Points on a hilly landscape, in no order, each with its height.
A climber steps from a point to the highest of its 2 nearest points, and stops where none of them is higher. Distance is the straight distance between rows; heights are no part of it.
mim h=752: [133 182 124 157 118 111 105 120  79 124  82 154 175 131  90 116 105 116
 194 146]
Beka h=231: [112 192 113 120  74 120 135 148  94 125 129 167 147 102 124 153 111 161
 107 153]
Mina h=493: [201  78 109  72 124 193 179 114 156 135 158  90 117 114 118 104 128 110
 106 126]
Fuv h=75: [124 133 117 100  46 141 143  98 112 131 142 160 153  78  82 126 155 150
 109 131]
ratim h=22: [ 83 139 144 130 196  57 108 183 150 149  95 158 135 162 136 149 111 121
 204 150]
moma h=582: [179 103 154 111 191 116  98 146 122 118 150 160  96 131 153 148 122  94
 108 144]
bago h=643: [146 123  86  64  85 164 155 142 125 118 121 112 148 109 111 101 176 151
 103 139]
putu h=406: [140 109 162 180 153 172  84 113 152 140 142 146 164 126  65 104 130 121
 139 112]
vadek h=593: [172 130 146 122 125  86 143 124  98 115 160 191  90  93 160 181 126 107
 115 144]
bet h=738: [114  93 116  76 166 102 132 151 148 164  98 126 117 148  93  48  75 174
 137 117]
lezi h=482: [ 73 142 112 176 140 169 117 143 167 135 118 137 131  85  86  84 124 139
 152 153]
mutaf h=503: [151 111  68  76 101 119 177 132 154 126 116 107 107  93 132  65 175 139
 134 135]
gafir h=508: [118 139 149 135 207 107  85 144 171 142 121 150  95 106 136 123 100 125
 144 156]
nug h=554: [149 116 122 101 115 104 158 147  97 102 155 164  86 110 168 173 144 108
  93 151]
Lera h=551: [ 97 167  98 128  79 126 138 161  93 114  97 139 163 122 113 119 149 143
 138 156]
segim h=589: [114 156 218 197 147  91  80 132 155 115 128 154 141 184 130 177 142 134
 126 121]
lik h=586: [148 121 101  64 133  65 119 151  88 142  83 133 154 178 116  79 104 141
 160 120]
Sot h=559: [147 164 101  59  70 156 132 134  96 113  91  90 185 123 127 122 172 177
 104 114]
Dig h=131: [150 110 125 121  89 172 117 111  91 131 119 124 180 138  64 108 145 111
 148 117]
bavon h=419: [150  79 124 108 112 149 139 137  96 115 159 140 128 145 123 158 160 108
  96 126]
Voge h=289: [153 136 126 116 148 155 128  75  90 101  90  91 151 164 104  82 122  93
 162 117]
dage h=417: [120 155 159 124 108 121 126  53  84 103 145  98 137 172 162 182 101 131
  84  85]
gal h=242: [104 169 170 153 157 105 113 166 133 118 148 173 106 119 174 201 109 138
 105 150]
vem h=261: [131 159 143 152 123 121 101 139  85 125 124 164 153 129 118 157 103 124
 132 137]
mor h=636: [186  61 128 124 176 171 139 143 141 117 171 121 124 151 126 128 148  89
 104 122]
kurem h=29: [138  74 148 189 149 141 147 115 179 116 169 153 122 114 102 119 180 110
 137 123]
gevu h=719: [123 116 116  60 156  82 128 137 148 160 106 139  96 122 118  66  73 171
 126 122]
basez h=247: [125 197 131 142  91 119 123 138  76 129 122 159 156 130 126 163  96 145
 130 139]
Popul h=459: [ 87 129 113 157 154 111 125 170 116 110  87 116 138 167 139 110 150 101
 184 145]
bise h=136: [125 119 172 153 144 161 105  77 130 121 153  68 133 184 154 160 112 133
  80  71]
Kemaz h=431: [146  61 135 148 138 151 162 100 188 125 205 105 106 131 154 162 151 125
  71  97]
Tibo h=696: [ 98 100  80 134 147 150 152 179 148 119 126 108 122 145 134  97 152 119
 133 154]
sul h=546: [177  94 133 102 199  92  91 165 110 124 129 161 112 161 148 138 126  87
 141 153]
gog h=496: [137 144 142 116  95 116 144  92  60  99 135 109 139 179 163 191 122 126
  89 100]
rugi h=454: [147 106 136 134 127 127 121 148  75 105 133 139 143 165 135 163 147  99
 117 127]
lemut h=195: [166 133 169 161 184  75 105 122 168 151 104 147  64  81 158 135 129 105
 170 137]
nofef h=472: [ 65 157 126 191 139 159 107 151 141 127  92 120 152 120 103  99 129 134
 162 141]
fos h=530: [103  83 125 169 102 144 103  98 141 135 168 109 173 171 111 154 170 122
 120  96]
zudu h=549: [100  91 149 182 119 129  98 119 151 126 171 150 161 150 104 147 171 125
 124 115]
vum h=574: [111 106 140 138 174  42 139 133 166 172  91 149  72  92 134 109 120 117
 213 133]
Safaf h=473: [150 136 150 111 110 199 124  61 110 133 111  64 163 154  94 100 101 128
 125  89]
naza h=301: [141 129 142 159 159 147 108 111  98 107  98 106 149 161 114 107 131  98
 155 117]
kag h=182: [192  76 132  71  99 184 142 103 113 143 158 134 142 119  83 113 142 106
 118 123]
mugov h=529: [146 126 160 154 148 190 116  59 126 123 128  70 157 164 100 106 105 115
 131  80]
ton h=585: [118 155 168 177 147 176  83  80 126 132 113  92 153 140  99 109  91 134
 125  88]
nalap h=674: [118 102 111 145 137 105 170 156 138 110 134 139  68 100 173 131 171  99
 142 151]
muzo h=200: [126 117 156 166 180 187 112 137 181 131 163  87 123 144 143 135  97 146
  66 103]
budu h=334: [130 136 139 142 166 166 101 139 122 125 121  84 126 156 145 127 103 125
  97 114]
nema h=412: [159 117 144 122 171 191  98 118 153 147 152 110 126 115 108 106  82 122
  96 116]
Lud h=267: [133  92 131 169 151 202 140 115 201 136 172  90 165 122  91 117 102 138
 100 105]
gef h=700: [113 183 158 174 149  95 152  89  86  74 118 160 149 163 141 160 130 107
 177 137]
Peruf h=699: [135 108  88  92 145 123 115 152 125 139 114 133 129 135 110  76 122 118
 145 149]
gaf h=26: [ 99 117 155 182 155 123 125 148 161 110 137 177 118 102 110 133 168 116
 154 156]
rel h=471: [101 182 105 100  88 134 176  96  89  73  84  81 144 155 153 129 155 152
 109 127]
gur h=488: [ 77 131 113 150 176 130 103 155 172 146 108 135 121 107 108  82 111 132
 171 159]
pev h=514: [123 167 109  90  65 153 151 124  89 101  90  79 163 146 140 140 163 170
  92 112]
gid h=489: [123 130 118 123  96 175 163  74  96  97  99  77 157 166 105 115 152 125
 131 108]
Vodib h=229: [192  76 148  76 126 187 122 107 111 146 170 121 139 142 102 134 118 106
  97 109]
dudog h=305: [110 117 122 114  74 171 144  94 107 122 131  63 141 177 139 169 137 154
  79  89]
Reda h=235: [143 137  81  52 112 183 143 147 156 136 111  62 158 130 127  85 146 176
  95 122]
poter h=297: [149 119 119  89 101 162 133 138  85 116 124  91 134 162 140 153 135 127
  79 115]
tiso h=364: [113 144 142 138 152 139 106 156 106 116 124 107 117 154 170 157 106 127
  89 127]
Lape h=411: [179  86  95  77 118 213 167 143 142 129 132  58 157 163 114 117 135 132
 106 121]
nole h=492: [139 115 115 123 121 188 143 111 154 140 149 115 126  91  93  96 117 132
 106 127]
zorot h=461: [145 169 125 120 125 106 108  97 148 162 102 132  74  48 134  94  77 139
 139 135]
bodi h=729: [194 135 144 136  94 119 116 121 113 165 120 113  67  62 157 138 110 115
 112  99]
did h=517: [182 112 120  92 169  88 103 163  74 120 118 143 129 180 155 141 113  87
 142 143]
Zukiz h=430: [ 87 174 123 130 112 133 165 112  88  80  98  80 122 163 176 146 127 137
  99 128]
nuriv h=533: [107 131  95 128  77 160 143 150 102 114 106 120 165 130  91 112 167 138
 125 140]
Zilil h=27: [128  88 134 185 146 137 151 129 160 114 146 164 115  94 102 106 180 102
 164 140]
Nor h=250: [130 166 157 169 143  98 110 159 101 125 130 192 154 134 126 183 125 119
 161 153]
kob h=781: [115 158 108 132 142  88 100 156 106 141  88 157 158 140 108 115 102 122
 194 160]
Tozo h=466: [ 83 133 116 170 132 145 122 167 121 117 103 129 148 132 113 114 146 119
 156 148]
nilo h=510: [116 124  74  74 100  77 170 144 148 129 107 132 108  92 137  61 167 157
 147 141]
nal h=552: [103  87 128 162  96 129 147  97 150 125 181 147 113 101 122 150 166 126
 108 119]
kotu h=607: [148 156  98  48  80 159 135 134 122 126 118 115 167  90 119 103 165 176
  96 128]
Ked h=670: [ 88 100  98 122 153  94 145 206 113 107 113 126 118 180 172 136 163 101
 156 157]
silak h=268: [ 43 136 123 147 171 109 131 193 179 122 122 143  97 121 162 136 142 121
 161 160]
Boto h=23: [ 85 142 150 135 201  66 104 174 175 147 105 173 123 124 126 144 123 115
 202 169]
Zaz h=707: [120  73 101 167 177 161 159 184 161 103 146 108 136 161 135 113 171 101
 137 147]
tode h=659: [127 123 137 159 149  92 144 144 150 130 121 134  59  83 178 135 147 106
 151 138]
fimi h=578: [133 118 100 124 127  83 148 134 154 153 104 114  61  88 158  83 125 127
 157 130]
bil h=399: [121 130 151 117  99 142 119  36  96 113 144  85 149 173 137 160 114 127
 100  82]
Zuz h=801: [ 89 159 106 128 138  75 119 140 110 136  65 125 155 161 115  82 100 138
 201 139]
runu h=105: [144 120 192 157 151 120  84  89 120 116 151 105 136 191 155 172 128 121
  88  80]
Fipi h=714: [ 97 169 136 146 115 168 100 121 115 135 103  96 145 125 113 116  93 148
 109 117]
sok h=240: [136 109  91  91 145 145 140 169 106 115 116  70 114 185 172 126 135 119
  92 128]
lak h=344: [ 97 117 154 150 115 125 131 101 150 128 181 142  88  95 157 169 129 145
  70 113]
rozem h=80: [137 162 197 165 156  98  98  87 106 103 138 124 133 181 166 181 106 128
  96  93]
Bof h=230: [120 174 163 162 181  96 100 143 112 111  93 130 130 163 165 156 106 113
 162 136]
Dus h=501: [138 164 114 108 134  81 126 131 125 138 123 178  94  79 144 133  96 126
 150 166]
fuf h=272: [159 149 114  94 115 148 107 111  91 126  83  90 161 151 101  80 117 114
 150 120]
muge h=209: [139 110 134 133 165  84 137 157 126 107 136 185  95 112 152 151 160  92
 165 165]
Sika h=677: [ 72  97  89 117 140  98 166 197 141 111 129 139  95 141 166 121 171 110
 153 168]
kurul h=684: [ 93 101  91 133 131 129 169 173 138 106 133 138  97 116 146 119 176 108
 137 165]
Zofu h=359: [156 108 168 122 146 166  84 104 131 146 169 131 134 129 111 142  99 123
  83 100]
morog h=386: [136  67 116  99  88 149 148 130  99 118 167 123 135 168 135 184 170 120
  80 114]
keso h=515: [116 136 100 127  74 180 155 119 104 113  89  82 174 148  89 105 168 143
 131 116]
tikuf h=513: [107 119 118 141  91 173 139 104 147 137 150 136 135  85  81 109 133 142
 110 126]
nilir h=784: [ 82 154  92 123 125  97 138 122 112 116  62  93 155 164 117  59 129 137
 187 132]
gite h=537: [108 184  87 123  84  95 145 178  90 122 100 170 166 125 119 126 141 137
 170 171]
rupas h=724: [115 179 142 182 121 105 132 106  77  98  96 160 169 145 111 143 128 109
 195 138]
zag h=65: [132 115 120 130  40 128 157  75 128 138 146 146 120  60  94 121 159 132
 124 114]
Lupo h=518: [105 148  84  67 102  57 151 155 138 135 102 163 135 102 123  78 135 177
 153 149]
lave h=722: [151  99  87 113 152 143 140 127 163 139 127 122 111 101 102  60 124 111
 153 144]
bur h=315: [124 131 151 164 162 158  96 141 123 124 120 116 139 147 121 123 120 119
 123 121]
beben h=642: [114 173 126 128  88 146 122 112  84 114  97 104 156 136 120 128 116 142
 117 120]
bot h=511: [147 148 104 112 115  64 150 135 119 134 117 180  92  77 141 127 124 114
 174 166]
zuru h=385: [178  83 106 100 112 205 161 126 118 124 124  68 171 174  94 115 149 113
 130 110]
duk h=293: [122 140 148 138 146 135 109 131 129 125 143 161 107  93 132 147 109 130
 104 142]
rol h=257: [164 124  86  71 113 164 125 137 117 136  93  81 172 155  96  63 144 127
 145 123]
roke h=86: [124 104 112 107  54 138 141 117  97 123 146 159 159 116  84 144 165 131
 113 131]
zega h=621: [173 136 167 158 130  77 131 109 117 123 143 192  88  74 143 171 135 105
 149 138]
kipab h=56: [157 106 126 153  48 137 151  81 130 159 141 123 107  63 106 123 156 124
 131  91]
mosu h=256: [ 85 166 148 138 166  95 126 176 154 123 137 163  87 102 184 181 110 130
 128 162]
vuke h=479: [147 132 135  96  94 128 129 120  98 123 155 164 123 102 125 161 113 130
  84 134]
bemu h=218: [102 128 162 182 182 178 112 136 201 132 162 111 113 118 133 126 109 150
  79 115]
sadev h=340: [ 90 120 135 139  90 140 105 109 115 134 161 109 142 151 139 179 123 148
  72 100]
kel h=279: [121 165 158 148 122 116  99 120 115 136 154 185 133  93 118 170  89 144
 112 138]
Lubi h=62: [135 184 172 156 145 106 114 101  81 104 126 133 132 162 167 182  90 129
 117 111]
mita h=634: [129 172 101 114 114  83 149 164  69 107 101 131 137 176 176 154 124 116
 148 149]
Gakub h=687: [172 152 114  94 146  83 121 164  82 129 137 180 119 140 157 168  99 112
 128 161]
musu h=587: [ 97 147 111 118 146  70 123 131 154 157 100 170 106  78 108  95  99 139
 190 166]
savo h=691: [145 133 103  58 147  97 107 132 138 153 116 137 105 112 128  84  80 145
 121 139]
givu h=464: [177 106 116  79  72 176 172  91 143 142 141 113 126  77  96  94 160 132
 116 119]
kisig h=568: [111  93 115 122 143  49 164 142 151 159  94 143  69 103 140  89 127 129
 194 130]
Pegu h=673: [134 115  81  80 116 145 139 160 121 124 116 112 134 135 121  95 152 130
 111 148]
fug h=323: [136  92 134 140 114 189 119 108 131 144 153 106 165 145  85 127 127 126
 113 100]
vom h=427: [132 133 131 104  78 116 132 130  83 125 163 158 138 134 141 193 119 141
  74 124]
Lavu h=695: [115  88  58 134 139 160 189 163 178 116 135  98 128 124 118  78 156 119
 137 155]
bunop h=47: [169  90 145 180  76 133 135  83 136 160 147 136 109  68  98 120 153 108
 153  87]
pob h=237: [147 116 159 197 166 158 144 105 210 133 160 107  93  82 134 111 118 131
 108 101]
fana h=25: [108 140 176 172 169  96 113 168 161 114 122 201 128 110 110 160 168 106
 181 168]
Lum h=525: [162 130 111  90 100 100 161 129 103 113 137 148  77  88 169 143 142 113
 102 146]
pir h=474: [135 175 145 143 178 119  99  70 101 100  82 123 148 146 107  91  90 104
 184 132]
toguf h=110: [116 100 138 174  90 118 106  84  90 118 139 138 188 167  91 146 169 105
 159 100]
zodir h=572: [141 147  96  84 128  71 133 126  81 122  73 115 152 181 130  87 115 128
 172 126]
Vigot h=628: [177 152 103  52  89 122 135 104 129 139 117 131 117  63 123  81 137 140
 123 132]
ramu h=366: [147 104 164 137 120 117 124  86 137 131 184 147  81  96 154 169 130 122
  77 101]
Fid h=380: [101 141 129 130  67 107 113 110  89 131 166 140 153 152 149 205 119 145
  82 110]
Gesa h=605: [ 82 128 133  85 159  54 154 154 151 163  97 164  89 115 121 104  69 176
 157 137]
gosig h=396: [151  92 146 158 133 146 157 103 162 128 178 109  75 101 163 147 141 122
  82  98]
tebek h=660: [152 145  92  53 113  92 125 126 132 142 108 148 120  88 119  73 112 149
 133 145]
duzo h=494: [129 186 167 160 179 126  91  77 107 105  93 119 138 145 129 123  84 117
 153 120]
zok h=469: [159 128 116 119 134 174 139  96 171 150 133 101  97  64 112  73  96 127
 119 121]
pelan h=705: [156  83  66 113 148 145 184 138 181 131 137  90 106 113 126  65 135 112
 141 141]
Mura h=435: [130 137 125 129 131 154  98 123 123 137 120 154 137  89  81  97 108 124
 138 145]
vud h=191: [140 116 118  97 107 216 146 122 156 146 148  77 144 128 108 122 106 156
  74 114]
mema h=602: [130 126 115  78 148  47 131 170  98 153  91 160 135 172 122 112  80 153
 166 132]
zavi h=154: [164 105 134  82  81 180 119 101 106 146 142 136 162 114  70 113 134 122
 118 123]
rop h=686: [150  79 134 165 183 170 139 162 159 110 155 106 135 164 129 127 153 107
 107 125]
voz h=532: [146 155 188 156 162 142  88  54 106 111 118 113 147 153 115 126  94 117
 130  90]
fiso h=580: [128 123 128 126 169  52 120 113 157 168  90 168  90  78 112  97 105 122
 209 149]
musep h=661: [192 126 125 105 115 116 131 106 117 144 123 125  70  73 148 111 118 104
 124 121]
Fopim h=547: [104 166 110 105 148  91 100 163 120 144 102 137 123 134 144 121  76 144
 137 153]
rofem h=753: [102 101  86  88 148 119 142 163 159 154  95  94 142 163  99  40 104 175
 136 113]
Lapun h=24: [100 151 155 155 187  80 113 149 180 138 105 186 112  85 118 143 143 109
 202 174]
sotev h=330: [113 139 161 153 197 141  92 171 151 119 131 110  99 156 178 150 111 129
  91 130]
Mel h=418: [158 118 124  58  64 189 151  94 137 142 149 112 136  94 103 121 145 162
  85 117]
kar h=395: [112 158 125 126 131 129 133 142  88 101 103  85 120 168 179 147 116 126
  98 126]
mig h=243: [108 163 157 168 157  90 123 187 117 108 116 172 144 155 151 186 150 105
 180 157]
ros h=570: [ 85 134 195 200 126  94  78 134 182 126 151 172 149 157 113 165 162 140
 129 130]
ganug h=203: [119 147 136 118 182  48 128 143 153 152 118 184  88  95 148 155 105 115
 188 166]
sut h=295: [186  89 170  94 137 167  88 101 105 146 171 128 138 150 116 150 106 108
  87  95]
som h=354: [158  77 119 113 102 208 151 114 138 142 151  97 176 145  72 115 137 123
 125 112]
soni h=294: [ 65 131 125 178  87 167 121 111 126 129 129 101 163 141 102 134 137 152
 114 107]
subo h=561: [ 87 112 167 188 118 106  92 117 168 126 172 176 145 125 107 154 162 134
 126 128]
siv h=497: [114 133 148 168 202 140  82 150 181 139 116 142 121 117 110 101 120 128
 152 151]
solen h=217: [159 137 107  59 110 209 140 122 166 151 130  76 148 101 105  82 113 163
  95 124]
sefe h=553: [146 180  91  72 100  80 120 127  90 125  72 115 182 149 123  76 123 156
 162 121]
givon h=581: [150 169 120 113  95 110 146 136  55 101 113 125 144 166 159 169 122 123
 112 130]
rusa h=263: [ 65 144 137 131 176  89 139 180 176 121 130 151  73 108 189 159 132 120
 151 159]
paf h=255: [125 100 106 169 164 200 162 138 203 124 152  82 153 112 102  97 102 132
 112 127]
miri h=308: [117 117 161 160 174 144 110 151 157 118 153 143 106 125 144 146 134 129
  96 133]
pozo h=526: [ 90 153 133 123 183  91  96 165 148 148 110 147 111 128 151 137  82 135
 151 158]
mun h=767: [ 89 124  79 106 130 111 142 156 136 136  75  78 151 177 116  47 129 159
 157 117]
lasab h=291: [128 100 152 181 144 190 107 102 173 141 160  88 175 156  89 119 116 135
 115  84]
fenav h=264: [160 106 105  67 123 173 142 155 103 117 126  72 118 173 163 147 136 126
  66 120]
pupe h=550: [176 136 124  54 107 148 120 125 102 130 135 137 126 108 125 124 111 126
  86 137]
vuvas h=645: [167 172  92  64 126  59 134 166  95 147 130 181 125 141 152 140  90 144
 142 162]
vuve h=577: [147  91 133 144  86 115 160 100 115 119 159 154  93  88 133 151 166 110
 115 118]
Gora h=650: [178 128 117 128 104  82 111 156 123 180  98 110  59  72 174 125 109 119
 135 114]
veg h=579: [182 147 126  87  59 120 152  96 109 134 123 137 101  55 129 119 140 133
 111 119]
niris h=481: [158 178 125  99 113 107 118 105 120 142 123 164  93  58 132 124  80 136
 118 147]
zunev h=523: [ 83 165 144 167  78 121 105  41 103 124 133 116 172 145 115 151 108 140
 130  91]
pul h=326: [ 72 123 151 161 109 110  99 112 160 130 193 149 122 122 156 187 134 153
  72 115]
tupa h=101: [109  96 125 155  79 118 123 122  84 116 148 147 170 162 113 170 170 115
 129 116]
Sav h=594: [ 80 168 114 100 137  55 135 146 153 164  97 175 110  95 117 106  78 166
 179 161]
Zelo h=604: [138 129 104 154  98  93 134 167 147 175  94  96  60  75 175 111 129 129
 147 118]
Mut h=245: [156 121  77  57 117 168 144 148 134 130  99  58 162 161 127  80 151 150
 116 117]
tak h=448: [191  94 104  47 113 200 158 131 136 136 143  87 140 137 116 107 138 127
  96 128]
tavu h=199: [157 160 163 141 183  64 110 123 155 148 116 171  74  75 160 161 111 110
 166 157]
pum h=228: [ 94 122 156 191 154 167 124 111 199 134 169 128 114  93 116 119 124 152
  98 115]
zesa h=467: [118  68 130 149 132 155 132 112 176 129 204 112 130 152 138 167 156 133
  73 103]
Zon h=420: [138 121 152 156 140 154  84 118 120 138 133 160 155 111  73 117 120 116
 140 126]
gase h=215: [125  68 108  92 188  77 147 173 144 128 137 141  73 154 172 113 137 107
 144 146]
kosuk h=436: [ 90 171 123 129 168 118  81 129 160 160 102 149 117  80 106  96  63 150
 151 159]
Sigu h=304: [ 42 126 131 193  90 140 103 117 153 136 161 126 159 133 117 154 149 155
 108 113]
ganun h=617: [103 127 132  77 169  53 135 167 126 164  99 166 108 145 125 118  61 169
 151 137]
gug h=620: [113 148 201 197 134  90  79  77 152 109 137 132 151 192 136 158 143 131
 127 102]
gulu h=591: [128 195 103 100  85 126 127 123  88 112  77 103 171 135 123 100 128 153
 135 129]
Daru h=540: [176 137 122 104  63  97 165 113  95 123 133 149  88  71 150 146 150 123
 110 129]
biz h=633: [152 132 138 113 162 108 110 161 100 115 145 162 104 135 167 171 110 110
 102 149]
zoze h=676: [102 163 178 175 162 101 141  78 107  63 124 147 141 174 145 156 144 113
 148 127]
bul h=527: [107 173  81  93  99  71 142 172 116 135 104 177 148 117 125 111 124 153
 168 170]
ludiz h=640: [159 128 163 177 123  87 128 126 128 136 125 153  71  71 164 162 146 105
 147 123]
Dudud h=206: [118 139 136 134 163  54 143 155 149 130 122 181  81  92 163 158 142 100
 190 164]
nadur h=480: [102 144 151 169  89 122  80  87 106 137 143 142 178 138 100 156 113 136
 129 101]
lesa h=284: [ 45 131 118 187  92 158 147 148 118 112 118 105 151 143 124 143 161 146
 118 128]
Molad h=246: [145  99 114 172 161 173 175 124 201 121 156  87 105  89 133 104 119 123
 113 123]
Pazut h=238: [108 165 149 166 170  91  99 161 116 117  89 148 149 155 141 149 126 108
 192 149]
vog h=33: [173  76 155 192 128 132 146  92 183 136 173 128 103  97 120 127 163 110
 130  91]
ranem h=616: [176 126 124  83 127 138 122 110 119 133 138 145  96  86 123 110 111 108
 115 135]
fal h=314: [ 54 124 153 187 112 123  92 124 161 132 172 122 140 152 151 180 148 155
  86 108]
Nid h=573: [136 173 114 104 141  93  97 141  93 139  91 126 139 155 140 117  76 131
 147 135]
rur h=167: [116 118 162 155 150 183 104 109 152 137 160  72 134 164 143 155  99 146
  64  81]
ladi h=610: [156 176  93  78 111  80 119 159  83 134 102 146 153 154 140 125 103 142
 141 147]
sefiv h=120: [133  96 135 169 104 164 110  96 106 130 128 125 188 151  63 111 154 108
 162 101]
Gukon h=651: [ 94 165 204 196 153  91 120  77 137  80 127 140 140 180 144 161 144 125
 140 115]
Mazap h=373: [117 140 120  91  80 171 138 113 131 133 143 117 124  95 115 131 124 163
  67 123]
pasir h=500: [115  73 129 158 121 149 108 109 162 134 188  99 154 181 134 167 164 127
  92  95]
butum h=300: [ 83 143 127 130  81 173 131 106 116 129 128  69 140 154 139 161 118 167
  69  94]
sud h=485: [175 122 129 110 143 110 116 152  60 106 124 138 137 174 154 162 126  89
 125 133]
ses h=212: [133  82 111 105 177  73 142 168 129 118 132 167  89 136 160 126 155  91
 166 163]
fup h=652: [100 152 144 158 130 195  94 114 138 147 126  88 141 122 106 115  81 153
  92 101]
dun h=534: [ 98  95 122 152 106 162 141 128 135 124 160 137 134 117 102 137 156 133
 108 128]
kav h=447: [163 129 123 101 174 168 108 107 174 156 142 103  91  89 122  76  68 127
 107 123]
latuz h=575: [ 85 184 137 146  61 136 123  70  93 119 111 105 167 133 109 141 106 158
 113 102]
puvu h=219: [112  80  95  72 157  76 153 189 123 125 131 133  89 172 175 120 133 122
 124 149]
Defoz h=562: [192  56 119  99 153 193 167 129 154 125 179  95 125 141 125 135 134 101
  91 118]
Mil h=95: [105 115 111 140  65 123 147 144  79 110 135 158 165 139 106 160 166 127
 123 137]
teno h=520: [116 146  84 103 102  69 156 161 118 125 112 186 123  95 124 110 145 126
 179 179]
loden h=446: [126 147 115 120 140 127 107 115 149 148 113 148 105  70 104  84  96 131
 143 150]
Melan h=278: [ 45 122 140 199 126 159 137 164 151 113 141 114 137 141 139 149 157 144
 111 126]
nedi h=227: [111 103  99 102 168 120 128 185 126 123 125  99  97 173 183 127 122 118
 102 142]
patat h=609: [171  94 155 173  87  92 137 110 114 140 147 151  82  81 148 161 163 103
 129  98]
teku h=39: [191  83 154 177 121 143 135  84 152 149 152 133 109  76  97 103 149  98
 153  94]
gido h=491: [179 111  82  87  86 149 184 115 151 130 121  94 108  82 127  81 178 130
 125 123]
bofe h=658: [104 138 100 125 123  87 143 191  87 107 104 143 140 164 159 146 145 110
 160 161]
folub h=273: [ 51 136 142 179 154 147 131 189 159 109 128 128 119 129 151 143 154 130
 130 147]
Ruz h=156: [171  94 141  92 130 219 134 104 153 157 165  78 150 136 104 124  87 132
  89 106]
denu h=341: [130  95 121  98  69 157 144 111  89 118 140  84 143 185 138 183 159 138
  82  97]
tiv h=453: [116 127 141 114 106 163 150  34  95  96 128  88 151 169 111 134 133 124
 123  95]

Call two points neighbours if one is among the 2 nearest of the other. Go from one point of each pair to the other, from neighbour to neighbour, staying as high as possible. Name the lowest point that can't be avoided.
Zuz / ludiz -> Lum
Tibo / lave -> Lavu
Fipi / bodi -> sefe
Lera / Gakub -> kosuk
ganun / bodi -> kisig

Write out the way that a climber takes from each point below.
rol -> fuf Voge naza bur budu tiso kar Zukiz rel pev Sot kotu bago Pegu Peruf lave
runu -> bise rur muzo bemu pum pob Molad paf Lud lasab fug som zuru Lape tak Mina Defoz mor rop Zaz
butum -> sadev Fid vom vuke pupe ranem musep bodi
dage -> gog givon mita bofe Ked Sika kurul
duk -> miri sotev tiso kar Zukiz rel pev Sot kotu bago Pegu Peruf lave
lezi -> gur siv gafir pozo Fopim Nid ladi vuvas Gakub
lak -> ramu gosig Kemaz zesa pasir fos zudu subo ros segim gug Gukon zoze gef rupas mim kob Zuz
